Each row is a point on a landscape with many peaks, with its height.
From any point a climber takes the steepest step (rise divided by distance) to one of its 2 nearest points. It stops when none of these is higher. Distance is the straight distance between rows; heights are no part of it.
j_180 height 762: [-31  -8 -19  29 -18   6  -4 -52 -16   2  -5   6 -17  39  -9 -39 -14 -12
  19 -24   2  13   7 -15 -39   9   0  20   1 -39 -15 -19   9  33  -5 -13
  -2 -40 -25  13 -19  16  23  14]
j_147 height 683: [-32  15  -7  30 -12  42  -1 -32 -16  -9 -35  -2 -25  35   0 -24  -5 -13
  24 -32 -11  21  26 -12 -31  19   6  22  -4 -26 -27  -9  19  52  -8 -11
 -11 -29   2  -1 -11  28   5   8]
j_40 height 560: [-16  39  23  33  10  12 -17 -58  29  55  16  45  18  28  10 -13 -36   6
   5 -23 -10  17 -58  25 -12  -5  11  -2  36 -34 -31   2  28  11  20 -34
  37 -14 -18  12  46  48  -4  -4]
j_959 height 276: [-13  -7  -2   6 -19 -70  -4 -29  46  39   3  18  12  51 -17 -13  -3  -5
   3   6  10 -18  -9  -9 -27 -43 -13  16 -31 -40  20  19  -4 -13  14 -42
   7 -15 -13  -8 -11  29 -14   7]
j_154 height 733: [  1  23  18   7 -15  27 -17 -15  14  22  25  30  -2 -13  26  -5  -5  -8
 -21   8   2  19 -12  24  13 -13  -7 -19  41 -31  -5 -32 -27  11   7   4
  12 -26 -29  -8  21  -1  -4  19]
j_999 height 483: [  9  11  10 -12 -18  -6 -23   4  23  17  16  16   9 -13   9  23  10  -9
 -18  11   3   1  22  12  15  -7 -17 -12  17 -15  19 -11 -37   0  18 -12
  10   8  -6 -24   5  20 -15  -3]
j_77 height 524: [  9  13  35 -23  40  35  10  36 -10  -9 -28 -22   7 -24   7  24 -23  -6
  11  -9  -2  -2 -41  -1  34  46  17  13   3  45 -22  41  21 -19 -15  10
  11  44  46 -24   7 -17 -13  -1]
j_73 height 495: [-26   4  17   6 -17   9 -30  11 -35 -21 -50   1   3  11   7  28  36 -21
   2 -40 -19 -33  -8  16  -7  34   6  38 -25  36 -10 -21  24   2  11 -28
  13  11  60   3  -8  23   6 -46]
j_501 height 339: [-32  16  12  14   4 -45 -22 -37  38  52  10  24  32  49   1  -8 -20   1
   7 -10 -16 -16 -63  15  -9 -30   0  26 -10 -26  -9   5  14  -2  14 -41
  19   0  -1  14  22  33 -13 -24]
j_715 height 615: [-11  38  17  21  10  36 -27 -42  12  32   8  34 -10  21  16 -16 -29  -1
  -6 -13   3  39 -36  37   2  -8   5   2  42 -36 -27 -15  11  16  23 -17
  38 -14 -24   0  37  32  -5   9]
j_210 height 613: [-46 -17  10  23 -12   0 -24 -17 -35 -10 -17   0   3  26  -1   4   5 -10
  -1 -43 -10 -18  -4  16 -16  22  -2  24   5   2 -15 -31  11  28   5 -23
  21 -19  16  30 -22  21  24 -23]
j_102 height 349: [ 16  12 -15 -11 -25 -32 -17  -4  41  24 -30  21   7  40 -21  12  29   2
   3 -21  20 -24  33 -25 -11 -34 -22  19 -20 -21  47  37   3   5  11 -33
  12  21  18 -34 -19  34 -39   5]
j_874 height 347: [-52 -11  21  13   7  23   8 -10 -54 -12  10   4  -5   7  -3 -16 -20 -19
   9 -25 -17   6  -1  14 -19  23   6   3  27 -12 -27 -53  10  28  -2   3
   3 -43 -10  40  -9 -10  36   4]
j_983 height 558: [  5 -10  -3  -4 -36  15  -1 -19  -6   2  -9   7   3  25  -3 -13  25 -23
   6 -17  13 -15  52   1 -29   2 -16  -4  10 -20  16 -12  -3  35   6 -15
   7 -24  -3 -18 -23  17   1   5]
j_901 height 330: [  8  -5 -14 -15   9 -30 -17   8  -4 -37   7 -15   1  -2   1  29  12  22
  -6  -4   8 -21 -18   8  32   5  16  31 -33  26 -22  23 -10  -5 -15   5
  -3  30  15   4 -14   4 -14 -25]
j_446 height 521: [  7 -12  24 -14  32  12   6  29 -21 -20  -4 -35   7 -38   6  36  -7 -27
  10  -7   3  -6 -30   5  17  82  -4  -4   0  60 -17  17   3   6   1   5
 -14  49  39 -12 -12 -18 -22 -32]
j_547 height 665: [ -4  20   5   5  -1  57 -13 -22   3 -19   6   9   4 -15  27   1 -12  29
   1  -7  -4  26  -5  20  34   1   6  11  36 -16 -42  12   0  27  14  15
   5  11 -15 -33  21  17 -21  -2]
j_30 height 837: [ 16  -7   9 -18  11  -4  -2  20  -2  -8  45 -31  -1 -58  17  17  -1 -17
  -9  38  -5  -1  13   2  25  32 -24 -33  28  21   5  -3 -23   2  17  20
 -10  13 -14 -11  -3 -14  -3 -20]
j_757 height 575: [ 23  31  14 -24  18   5  18  77  33   8 -26  21 -16 -47  13  18  -5   9
  -1  12 -16  33  -2   5  16 -59  -6 -25 -14  28  17   5   0 -60 -10  22
 -21  25 -14 -24  31 -18  -6  34]
j_462 height 444: [  7  11  -2   1 -25  -2 -23 -24  21   0 -32  15   0  26  -9  -3  19  -4
   6 -32  16 -17  18 -13 -11  -4   1  31 -13 -25   4  32   0  33   3 -15
  -3   1  10 -14  -8  31 -30  -3]
j_779 height 523: [ 36  -4 -31  -7  23  -6 -14 -14  -4 -26 -26 -12 -18  28 -10   2  24  28
   4 -10  40 -13 -16 -12  21  27  35  51 -58   2   3  57  28 -14 -22   7
 -26  17  33  22 -11  10 -19  -7]
j_953 height 345: [-13 -34   0  16  17   1  23  -4 -53 -26  24 -34  13 -27 -18 -18 -23   5
  -3 -17 -25 -10   1 -21   2  30  11   9 -11   7 -29 -12   2   7  -3  37
 -24   6  -1  20  -8 -43  11   0]
j_517 height 448: [  8  11 -16   2  21  22  -4 -12  -3 -23 -37 -28 -18  25 -19  -7  15  23
  13  -6  26   6  -1 -16   9  21  45  39 -46   4 -11  44  41 -14 -32  11
 -34   9  38   7  -1  27 -15   7]
j_987 height 51: [  2 -16  19 -27 -11  -4  -2  26 -25 -12 -37 -10   4   8   5  33  32 -32
   2 -21   2 -37  50  -1  -7  42  -5   4 -14  32  21 -11   2   9  -1 -28
  15  14  44  -1 -26  15  21 -19]
j_889 height 385: [-23 -21 -13  30   4   1  32   2 -48 -21  16 -18  -1 -13 -30 -34 -30   4
   0  -4 -21  12   8 -21 -16  -5  25   8  -4   2 -12 -25  10  -5 -11  28
 -36 -18  -5  22 -10 -52  26  29]
j_194 height 380: [ -3 -11  -7   2  -9 -23 -24 -19   4 -15  16   0  16  -6   4  10  -7  23
 -17 -14  -4 -16  -9  12  29   5   2  25   2   6 -26  11 -18  11   7   9
   5  18  14  -3  -3  13 -19 -33]
j_332 height 548: [ -3  11  -4  14   6   1  42  15 -16 -19 -49 -29 -35   9 -32 -19  12   3
  13  -6   8  23  18 -28 -24 -21  41  23 -50  13  22  21  22  -8 -21   1
 -28  -8  26   1 -10 -17  20  43]
j_869 height 749: [  0  -9  22 -17   5  15  -8  -2  -4   0  35  -8   8 -39  30  15   5 -26
 -14  15   0  -2  16  22  25  36 -15 -22  45  -6  -1  -8 -28  24  15  14
  -4   5 -14 -16  -3   9   1 -22]
j_719 height 659: [  3 -38  -9 -22   2 -25  17  39 -18 -15  19 -40   4 -22  -3   7   7 -24
 -11  20  -3 -17  48  -5  -9  17 -22 -33   1  14  32 -20 -19  -8   5  15
  -2   7   6   4 -22 -10  24 -13]
j_635 height 241: [ -9 -13 -14   7 -13 -55  -1  15   2  -6  15 -12   7  11 -17  17   1  15
 -11   3   5 -20  -7   7  -3 -29   2   9 -29  -1  -1  -4 -18  -8 -15 -11
  -1   0   7  17  -3   5   1 -13]
j_393 height 259: [-16  -6  -5   9 -20 -53 -15 -14  20  18  27  12  24  24 -12   2 -22   6
 -23  12  13  -9 -16   6   4 -33 -11   8  -5 -23  -6  -6 -32  -1  -2 -15
  10 -13 -20  17   5   3  -4   1]
j_371 height 382: [-45  -8   9  13  -6 -13  22  -1 -37  12  12  -3  -1  11   3 -29 -33 -17
  10  -3 -11  19  -2  10 -29  -4  11   4  10 -16 -17 -48  -4  12  -9   6
  -1 -49 -30  43   7 -28  36  25]
j_328 height 507: [  5  25  11 -18  -3 -10  14  67  18   2 -28   9 -11 -20  15  26   4   7
   1   7 -16  14  20   5  12 -47 -18 -24  -8  16  21 -20 -15 -33  -8   1
  10   8  -2 -17  27  -3   1  36]
j_164 height 417: [-39 -12   1  16  -8  -9  45   8 -30   0   5 -19  -8  -8 -13 -20 -16 -13
   5   2 -20  18  25  -9 -31 -22   6 -11  -8  -9   0 -23  -4  -3  -5  16
 -22 -31 -17  17  -9 -40  32  33]
j_163 height 573: [ 14  14  18 -22 -15   9 -17  17  13  26  15  22  -5 -31  15  -2   4   4
 -23  47 -15  28  19  19   1 -34 -39 -53  44 -12  28 -45 -36 -43   3   7
   7 -27 -42  -4  18 -10  11  37]
j_330 height 441: [-30  11  27  26   8 -26 -33 -35   7  66   8  37  37  34   3   6 -11 -13
   7 -31  -3 -17 -71  36 -15   1   4   5  27   7 -25 -25  45  -6  36 -47
  39 -10  12  34  30  36   4 -58]
j_523 height 343: [-26   9   8  10 -18 -45 -13  25  26  35  -5  25  10  42   1  23  -4  -9
 -15   1 -21 -19 -34  25 -17 -41 -15  -1 -19  -9   4 -19  -8 -28   2 -56
  39  -2   6   3  18  30   1   2]
j_62 height 119: [ 22 -21  -3 -18   8   4   2  10  -3 -25   6 -30  -5 -21   8  18  25 -30
   0   5   9 -21  31  -6   2  51 -23 -23   1  20  23  -1 -19  28  14   5
   4  18   7 -15 -21  -1 -10 -34]
j_844 height 676: [ -5   1  20  -8  -6  33 -18 -25 -10 -14  17   4   0  -3  22   1   8 -16
  -2 -11  -2  -2  25  20   9  32 -12  -6  46 -19  -6 -22 -19  33  10   7
   9 -13 -10 -14  -7   6  -1  -9]
j_852 height 442: [ 11  25  21  -7  32  35  26  24  -3 -16 -17 -15   2 -28  11  13 -15   7
  23  -4 -19  16 -11 -11  28  13  24  -7  11  31 -22  28   9 -15 -14  19
  -2  29  22 -29  14 -19  -7  16]
j_88 height 744: [ 20 -30  17 -20  23 -18  18  37 -12  -7  28 -50   0 -60   1  12 -17 -34
  -7  24  -6 -12  27 -11  -2  36 -31 -55  14  25  28  -3 -25  12  18  15
 -14  18  -4  -5  -8 -21   7  -8]
j_810 height 404: [ 32  -4 -12 -14 -20 -22  11  43  14  -4 -23   1 -13  13 -10  14  41  -5
  -5   8  22 -11  48 -16 -19 -15  -8  -9 -35  20  61   4   0 -17 -17  -9
   9  16  26  -8 -24   6  11  28]
j_351 height 150: [ 44 -10  10 -28  -7  27  13  11   5 -19   7 -21 -12 -25  13  13  31 -26
  10  28  22   4  22 -25   5  43 -38 -33  14  26  33  20  -7  25   7  12
  -6  26  -1 -27 -15  -6  -9 -23]
j_925 height 393: [ -8 -14   0 -15 -15  -2  29   9 -15  13  23   1  -9 -12  -5 -12   6  -9
   1  36  -8  20  39   6 -23 -26 -19 -34  19 -10  21 -47 -23 -11   2   8
 -10 -43 -34   9  -5 -34  24  27]
j_369 height 279: [  1  -4 -12  -8   3 -59  -7  45   2 -18   3 -23   3 -10  -6  37  -2   7
 -23   2   5 -29  -8  19  18 -17   3   8 -32  27 -16  11 -25 -14 -12  -2
   4  19  13  23   6  16  -1 -33]
j_510 height 258: [-25  -7 -21  20  -3 -72  -3 -52  42  34  22  24  17  48 -13 -36 -22  -1
  12  14   5  -9 -34 -10 -37 -26   7   7 -19 -33   4   0  -4  -7   4 -36
   4 -35 -28  21 -10  16   6   8]
j_605 height 561: [ -5 -12   9  10  -4  30 -31 -70  -8  -1  46   5  22  -5   5 -17 -14   4
 -11 -25  -5  11   0  31  26  35   6  16  48 -26 -37 -11 -18  30  12  24
  -9 -17 -17  11   0   4 -12 -27]
j_545 height 531: [ 16  16  10 -12  -8  31  -5   6  22  16  26  30 -17 -41  19  -2   0  23
 -16  54 -16  46  -6   9  15 -48 -18 -29  44 -17   5 -30 -36 -44   1  23
 -15 -35 -49  -8  43 -27   7  23]
j_331 height 294: [ 32  13  -2 -27  20   2  30  38  16   1 -16  13 -34 -19   3  14  34   5
  21  30  36  14  -3 -23  17 -23   9 -10 -32  22  37  35   6 -42 -16  18
 -28  29   2 -22 -17 -24  -2  22]
j_835 height 614: [  2  21 -19  21 -31  50   1 -42  -6 -14 -37 -11 -28  26   5 -36  24  -1
  19 -15  11  29  37 -22 -29   5  -2  22  -3 -33  -5  25  14  37 -15  -1
 -22 -21 -11 -16 -11  22   4  12]
j_704 height 299: [-19  -5 -17  23  -4 -46  -4 -40   2  22  25  17  17  35  -2 -34 -29  -4
  -6   8  11   5 -33  -3 -26 -21  13   6 -19 -29  -7 -25 -10  12 -17 -22
  11 -36 -35  39   2   1  30   6]
j_604 height 412: [  7 -17 -16   7  39  14  18   3 -24 -22 -10 -36   7  -7 -26  -4 -23  37
  14  -7  -5  -6 -36 -14  19  24  42  16 -17  19 -18  26  29 -18 -30  24
 -28  27  15 -15  -3 -21 -17  16]
j_820 height 629: [-12   8   0  15  12  14  30  26   6  -6  -3  -5  -8 -34  -7 -12 -40  21
   2  21 -19  43 -18   3   9 -51  25  -2  10  -2 -32   3  -5 -24  -7  34
 -16  -5 -21 -21  30 -29   3  41]
j_550 height 85: [ 19 -26   7 -19   4   0  -5   9 -14 -22 -16 -22  -3  -7  -1  19  28 -29
  -4 -11  16 -22  30  -8 -18  68 -10  13 -27  25  21  12  -4  17  11 -13
   6  28  31   6 -34   4  -7 -40]
j_948 height 310: [  1  13   1  -1 -25 -50 -16 -14  67  34  -5  35  13  47 -16  13   4   7
  -6  -3  16  -7   9  -9 -21 -47 -29  16 -17 -36  32  25  -4 -11  25 -31
   2   1  -1 -28   3  28 -46   3]
j_270 height 623: [ 13 -12  23 -17  38  26  -3  23  -5 -22 -25 -24   3 -24   7  32 -10  16
   5  -9   0  -1 -35  17  23  76  14  14  -5  53 -33  40  18 -12  -8   3
   1  50  48 -23  -5  -8 -26 -39]
j_634 height 626: [ 14  -9 -12   5  17 -18  36  23 -16  -8 -23 -19 -22 -10 -27 -12   5   8
   2   3  20  -7   2 -29 -10 -24  43   6 -58  30  17  29  18 -31 -24   9
 -41  13  20  28 -17 -30  12  36]
j_160 height 628: [ 29 -38 -21   0   2  13 -11 -21 -16 -41   8 -35  -1   1  -1 -17  16  -2
   5 -16   7 -25  22 -27  11  50  -7  15 -29   1  -1  18   3  23  11  14
 -10  15  12  14 -33 -13  -4 -28]
j_765 height 717: [ -1  -7  -5  12  12 -50  32  40 -17 -15 -19 -19 -17   6 -28   6  17   4
  -6  -4  19 -24  10 -17  -6 -25  29  13 -64  36  28  15   1 -39 -27 -11
 -16   9  21  39 -20 -20  24  11]
j_891 height 612: [  6  18  23 -26  -7  20  -7  -1  -6  24  20  16  10 -37  19  15  -5  -8
 -20  47 -18  25  14  29  12 -10 -16 -47  58 -18   9 -46 -32 -10  14  20
  13 -16 -33  10  22 -16  23  26]
j_264 height 611: [ 20 -23   0 -11  16 -33  32  48 -21 -16  -7 -32 -12 -13 -17   7   9 -17
  -1  12  17 -34  14 -22   3  13  11  -2 -39  32  34  23  -7 -32 -11  -5
 -18  28  33  35 -29 -27  10  -2]
j_162 height 731: [  9  -8 -10 -33  36  33 -14  -2  -2 -39 -17 -28  18 -12   2  17 -14  40
  16  -9   9  -1 -39  17  26  59  20  23  -1  34 -44  49  33  -1 -16  24
   0  46  20 -28  -2  -2 -37 -30]
j_456 height 458: [ -5  24  -9  19 -17  -4   0  -7  31  16   2  26 -13  10   9 -13   5  16
  -2  16  -3  33 -14   6 -13 -46 -12 -15   8 -35  -3  -4 -17   1  -2 -12
  10 -18 -35 -18  22  10   2  23]
j_819 height 462: [ 33 -24 -30  -3 -23   2   4  -5   8 -10  10 -10 -10   7 -17 -12  28  -4
  -5  12  20 -20  45 -23  -5 -13 -19 -14 -14  -5  31   7 -10   2   0   4
   1 -14 -10   0 -18 -10   5   0]
j_353 height 517: [-11 -15 -22  13  29  -3  26  12 -18 -20  26 -42  12 -31 -14  -8 -51  49
   0  19 -12  16 -25   0  20 -20  35  12   6   6 -35  18   7 -24 -11  47
 -39  10 -18 -18  14 -40  -8  19]
j_807 height 681: [-31 -22  -4  22 -16   4 -19 -23 -25 -17 -10   1  -5  34  -8 -22  -2  -7
  -2 -43   5 -21  18 -16 -35  21  -3  24 -13 -29 -11 -26  12  32  -5 -18
  -2 -27  -1  19 -26  16  21 -16]
j_123 height 459: [ 53  -7 -23 -20  -8  -3  11  38  24   7  -3   8 -17  -1  -6  16  49  -1
  -1  28  22  -8  45 -26  14  -5 -26 -29 -17  26  64  24  -4 -14  -1   5
  -2  31  -1 -15 -18  -1   8   5]
j_137 height 497: [ 22  11 -32  -4 -17  12 -25 -56  27 -15  -9   5  -9  21   1 -22  19  14
   9 -12  17  -5  19 -30   6  -6  -9  26  -3 -28  -2  43  -7  32  17   5
 -15   0  -1 -18 -11  12 -36  -8]
j_453 height 265: [ 11 -27  -4  -2  30  21   0  -4 -32 -42   5 -36   3 -16 -23  -1 -11  33
   2 -28  -9 -12 -15 -21  19  59  17  20 -17  24 -28  13  26   4 -12  18
 -19  28  13   7 -14 -22  -3 -15]
j_392 height 666: [ 20   6  23  -3 -20  14 -24 -30   1  44  38  20  20 -27  13  16  -7 -14
 -34  31   2  17   3  29  13   1   0 -30  64 -16   8 -39 -42   4  13  11
  13 -18 -41  27  21   5   0   4]
j_584 height 269: [-51  19  17   8 -16 -29   8  23 -10  19 -21  28   5  48  12  27   0 -26
  -7  -9 -29 -21 -48  22 -31 -27  -3  -5   0   7  -5 -56  35 -11  10 -53
  45 -28  23  16  17  27  30   3]
j_226 height 571: [ 11  -8  13 -20  15 -41  27  47 -16  -8  -6 -27   5 -26  -6  25   9 -23
  -7  -2  -2 -24  18 -15   5  31 -10 -23 -18  44  27  15  -9 -16  -5  -1
  -8  32  26  12 -24  -5   4 -15]
j_414 height 570: [ -8   5 -43  18  18   5  35   5  -2  -4  -2 -23   4 -14 -22 -25 -43  46
  12  23  -9  36 -28 -17   9 -38  48  10  -3   9 -35  11  14 -22 -22  39
 -28  -6 -22 -15  22 -20  -8  36]
j_597 height 287: [-33  11  16  15  11  45   1 -20 -32   1  18  -3   3  -9   7 -15 -37   0
   1 -19 -26  29 -20  35   8  10  15   2  59 -13 -50 -28  24  20   0  22
  19 -22 -18  27  24 -15  25  11]
j_382 height 26: [-28  -3  18 -15 -12  10  -6  24 -27   6 -27  -4   9   4   9  27  12 -29
  -3 -18 -13 -22  38  14  -8  20 -14   2  11  11  16 -30 -13  19   7 -23
  23  -7  26  -9 -13  33   8 -14]
j_458 height 737: [ 17   7 -15 -22   7  30 -23 -12  13 -23  19   5  22 -13  28  14 -15  37
  -3   1   2   7 -19  21  43   3   8   9  28  -4 -45  22  -5   6  -2  25
  15  23 -11 -32  20  14 -35 -13]
j_764 height 392: [-35   4  18  31   5 -35 -26 -16  -7  53   5  43  39  32  22  -2 -13 -27
   1 -20 -14 -26 -83  24 -24  -7  10   1  26  13 -25 -50  44  -2  19 -48
  34 -30   7  47  32  26  37 -31]
j_661 height 755: [ 11  48  17  -4  32  33  20  48  37   3 -61  28 -29 -42   5 -20 -15  19
  10  18 -24  58   7   4  -1 -71  -1 -26   0  -4   4   0  18 -44   2  31
 -10   2 -13 -32  46 -19  -8  48]
j_923 height 496: [  5  25   2   5  -6  34   8   3  22   5   3  21 -20 -19  15 -17   0  21
  -1  28 -13  48  -5   2   6 -49 -17 -20  28 -28  -5 -17 -19  -9   4  15
 -17 -23 -44 -14  34 -13   6  26]
j_278 height 685: [ -8  36  13   8  14  23  33  43  13  -1 -42   9 -10 -28   0 -13 -39   4
  -4   7 -41  45   0  -1   4 -54   7 -16  11   2 -21  -1  12 -30   7  33
  -4  -7  -2 -11  45 -33   2  44]
j_265 height 529: [ 14  15   6  -9 -16 -14 -18  17  26  29  22  27   8 -13  13  16  -6   5
 -27  30  -3  16  12  23   4 -36 -29 -40  31 -17  14 -27 -43 -20   7  -2
   6  -2 -30 -13  11   9  -5  11]
j_336 height 616: [ -7  15  12   1 -16  33 -18 -25   3  11  -6  28  10  16  10  -8   7 -15
   6 -17   3  -4  24  11  -9   6 -12   0  31 -33   0 -16 -11  33  18 -16
  17 -12 -10 -26  -4  21 -10   8]
j_5 height 498: [  3   1  31 -15  29  -5  23  43 -34 -14 -16 -34   0 -41  -3  25 -10 -25
   4  -6 -10 -15  -2  -8   7  53  -6 -14  -4  47   9   3   2  -8  -4  -4
  -3  33  41   8 -12 -23   6 -11]
j_943 height 467: [  6  -1  -3   5  19  13  34  17 -10 -19   3 -20   1 -30 -14   1 -30  25
  13   6 -17   5 -18 -10  24  -3  24   8   7  20 -31  17  10 -25 -21  29
 -21  23   7 -17  16 -27  -5  19]
j_196 height 297: [-20   4 -11  12   0 -66 -24 -29  36  22  40  26  26  32  -6   0 -29  14
  -9   3  -1 -13 -53  14   1 -25   9  26 -11 -23 -22   4 -12  -4   2 -23
  13 -16  -3  24  15  16 -15 -12]
j_246 height 738: [ 56 -22 -43  -6   0  10 -10 -14   9 -28   1 -16  -5  10   0 -18  28  -6
   3  13  34 -43  25 -34   5  24  -5  -4 -31   2  24  43   0  19   8  22
  -5  13  11  18 -35  -6 -22 -27]
j_927 height 303: [-40   5   6   7 -30 -46  -8  32  -7   9 -36   8   3  45  -4  28  17 -22
 -14 -14 -19 -32 -28  21 -28 -26  -5  12 -26  16  -8 -26   7  -9  -7 -54
  32  -3  32   5   7  24  10  -9]
j_221 height 423: [  2 -24  -8  -3 -25   3  17  10 -10  -7  16  -4 -15  -5 -14 -18  31  -6
 -10  20   4  -5  54 -15 -22  -8 -23 -29   5  -6  40 -21 -16  -1   3   3
  -9 -29 -26  -4 -21 -24  30  17]
j_263 height 554: [-33 -13   9   3 -23 -19 -37  -2 -24  -1 -22   9  16  23 -11  25  24 -23
  -5 -41 -13 -42   2   9 -15  22  -5  25 -12  19  -6 -33  10   3  16 -36
  11 -11  37  10 -21  25   8 -44]
j_303 height 431: [ -2  -2   8   1 -15 -11 -24  -3   8   9   4  17  20  10   5  20   4 -10
 -15 -15   6 -23   4  11  11  -2 -11  13   5  -3  -4   1 -27  14  17 -24
  20  13  20 -19   0  32 -14 -21]
j_149 height 189: [ 49  -8   9 -28  11  25  31  22  10  -6  18 -10 -29 -37   2   4  21 -14
  29  39  22  15  -5 -29  22  20 -38 -33   2  39  37  35  -1  -2  -8  29
 -22  31  -4 -23 -17 -22 -18 -12]
j_519 height 492: [-20  -2  -3  14  -1  -2  28  11 -25 -24 -32 -21 -22  12 -11  -3   5  -5
  14 -22 -10   5  20 -13 -21  -7  18  16 -27  12   5   2  11  14 -16  -5
  -8   0  15  17 -10  -6  13  17]
j_518 height 238: [ 48  -4  -6 -20  13  40  41  12  12  -7   0  18 -39 -21   3 -12  42   1
  32  39  19  22  -5 -47  25 -12 -12 -30 -17  30  42  41  10 -23  -7  28
 -34  14   3 -27 -16 -30  -4  13]
j_256 height 506: [ 21 -14 -20  -4 -36 -10 -12 -15  21  14  20  10  10  23 -13  -3  23  -5
  -1  10  14 -22  50  -6 -14 -15 -33  -9   5 -10  31   6 -18  14   7 -10
  11  -9 -11 -28 -24  15 -11  -3]
j_114 height 381: [-24  10  24   2  -8 -36 -23 -13  30  47  13  29  16  39   0  17  -6 -12
 -15 -14   0 -15 -31  15 -17 -29  -7   6   2 -21   6  -7  -5  -5  17 -49
  29 -10   1 -11  16  39 -14  -7]
j_435 height 585: [ 39 -37 -23 -22  -2 -34  20  46  -9  -2  22 -29 -10 -27 -13  16  17 -19
 -15  29  29 -22  38 -20   0   7 -24 -48 -18  32  55   6  -7 -22  -1  13
 -10  25   3   8 -28 -12  17  -6]
j_526 height 610: [  0  15  -5   9   0  47 -28 -58   1  -7  34   3  11  -6  16 -16 -27  21
  -1 -11 -13  20 -22  31  33  18  11   6  51 -32 -50   5   0  28   7  23
   3  -5 -19 -11  16   6 -14 -10]
j_402 height 314: [-31   5  26   6   5  55  22 -14 -38  -7  19   0  -6 -16  10 -17 -12  -2
  12 -22 -21  16  18  10  -6  25  10  -2  46 -12 -29 -30  19  32  13  21
  -8 -26 -15  13   6 -30  20  10]
j_491 height 362: [  0 -14 -12   7 -33 -21   6  -2  19  23  15  15  -4   3   1 -15  -5   2
  -7  35   3  22  15   3 -39 -39 -16 -27   4 -29  28 -38 -30 -15   2 -12
   1 -54 -39   6  12 -13  26  35]
j_300 height 499: [-31  18  19  24  16 -13 -25 -76  17  59   7  36  34  38   9 -20 -20  -5
  26 -34  -7  -6 -58  23 -15   7  -3  21  23 -23 -25  -5  39  20  21 -33
  31 -16  -3  31  27  36  -2 -38]
j_404 height 260: [-24  16  18  11  12  30  -6  -7 -13   0  28   5   7 -23  21   4 -39   9
 -20  -2 -16  22 -32  47  27   5  17 -10  52 -13 -48 -19  10  -7   2  31
  39  -5  -7  14  49  -6  10  -6]
j_359 height 516: [ 53 -34 -33 -28 -15   2  22  34  19   3  20 -13 -27 -23  -7  -4  37 -18
   2  50  30 -20  40 -40  -8   3 -32 -57  -8  28  69  23  -7 -11   2  17
  -2  12  -4  -7 -25 -20   7 -16]
j_71 height 338: [-36   5   6  25 -12 -44  10  -1  -1  21  17  14  10  19   9  -6 -22 -11
 -11   4  -6   2 -36  21 -21 -20  12  -6   6 -15 -12 -40 -12  -2  -6 -25
  25 -35 -20  36  12   5  29   9]
j_220 height 450: [-17   6   2  14 -10  -4  19  11 -10 -15  -5 -10 -15  -4   0 -18   1   5
   7   0  -4  12  21  -5 -15 -15   9   6  -2 -11   2  -7  -5  12  -9   9
 -10 -16 -12   8  -1 -17  18  24]
j_425 height 673: [-13  39  19   6  -9  20 -11 -11   6  24   1  37   2   8  16   7 -13  -7
 -18  -7  -9  16 -14  39   2 -17  -7 -11  26 -33 -13 -20 -12   3  10 -27
  34  -2 -17   1  33  21  -2  15]
j_484 height 662: [ 22  24   4 -17  25  24  22  49  35   6 -36  32 -31 -47   0  -6  18  25
  19  31  -5  52  -6 -21   8 -71   4 -27  -9  20  27  17   9 -49 -13  31
 -34  14 -12 -35  26 -20  -3  40]
j_682 height 391: [ 22  17 -18 -15 -29   2  -9  -3  25  -2 -37  15  -6  28  -9   4  48   3
  11 -12  31 -18  38 -20  -3  -2   0  16 -29  -3  39  30   5  12  -4 -25
   7  12  23 -28 -17  18  -9   4]
j_292 height 625: [ 42 -10 -30 -22   7 -17 -16  -5   6 -29 -16  -3 -10  15  -1  -2  35  11
  -3   6  41 -22  14 -32  19  16  23  23 -53   3  26  44  14  -3  -4  21
  -9  22  19  17 -33  -7 -30 -13]
j_225 height 353: [ 30  19  14 -22  -1 -10  15  46  21  13 -38  12 -18  -2   0  14  38  -2
  14  10  16   7  24  -2   8 -16   1  -8 -31  21  51  18   4 -33 -17  -7
  -4  25  24 -20 -12 -10   7  36]
j_251 height 341: [-41  -1  13  21   3 -27  -2  -6 -12  37   6  28  23  27  11   1 -17 -23
  -5   0 -20 -11 -57  24 -30 -23  17   4  15   5 -15 -48  23  -5 -12 -32
  37 -40  -3  57  12  22  47  -2]
j_857 height 500: [  8 -23 -19   9   8  13 -34 -57 -20 -24  51  -6  19 -15  12 -12 -13   5
 -16 -16  -2  -8   4   2  18  47  -4  15   8 -13 -22 -10 -12  40  13  25
  -4   2  -5   8 -21 -16 -20 -33]
j_928 height 394: [  6  -2 -27  10  19  20  15 -15 -20 -31 -21 -41 -13  13 -27 -17  -4  47
  13  -9  -2  16  -6 -16   5  20  42  38 -25   5 -15  36  39  -6 -33  27
 -34  21  14   7   7  -6  -9  14]
j_184 height 545: [ 19 -37 -28  10  -3   0 -33 -45  -5 -12  23  -6  22   8  -4 -20  -2  -9
  -9 -23   1 -34  20 -19   9  35 -13  18 -15 -23 -17  10  -7  35  25  10
  -3  -1   7  17 -34  -6 -19 -50]
j_284 height 551: [ 25  19 -29  12 -19  43 -23 -46   8 -17 -24   2 -31  27  -4 -31  41   8
  18 -12  23   0  34 -45  -3  15  -1  19 -14 -24   4  42  17  44  -8  -1
 -27   0   0 -17 -23  17 -22  -5]
j_286 height 419: [-17  22   6  10 -12 -19 -12 -13  42  42  -4  33   7  39   8  -5 -12  -1
  -5   0  -2   4 -15   7 -20 -37 -15  -2   2 -36  16  -9 -15  -2  16 -37
  19 -11 -21 -18  20  23 -18  23]
j_44 height 846: [  5  11 -12 -20  24  53 -20 -16   4 -34  -3 -16  20 -14  18  13  -9  44
  17 -13   3  14 -36  15  39  34  22  26  20   5 -51  44  20   8 -16  23
   4  28   6 -43  16  25 -35 -20]
j_25 height 306: [ -6 -42 -15  17  39  12   0  -8 -38 -37  40 -38  20 -20  -8  -1 -21  26
  -6 -14 -24 -14 -12  -2  21  51   4  18  -8  15 -38  -4  13   9  -6  41
 -14  22   3  23 -11 -39  -4 -25]

Two climbers start at each pair of points below. Name the first point that both come to, or write none.
j_518 / j_221 => j_30
j_635 / j_959 => none
j_393 / j_491 => j_456
j_927 / j_584 => j_154

Where does a climber stop that starts at each point below?
j_25 => j_765
j_62 => j_30
j_402 => j_765

Call two points neighbours if one is among the 2 nearest of the other. Go from one point of each pair to the other, from neighbour to neighbour, staying as high as possible. Name the lowest point that can't be avoided.
j_180 / j_765 => j_510
j_661 / j_44 => j_852
j_30 / j_661 => j_225
j_44 / j_246 => j_857
j_154 / j_30 => j_491
j_270 / j_765 => j_5
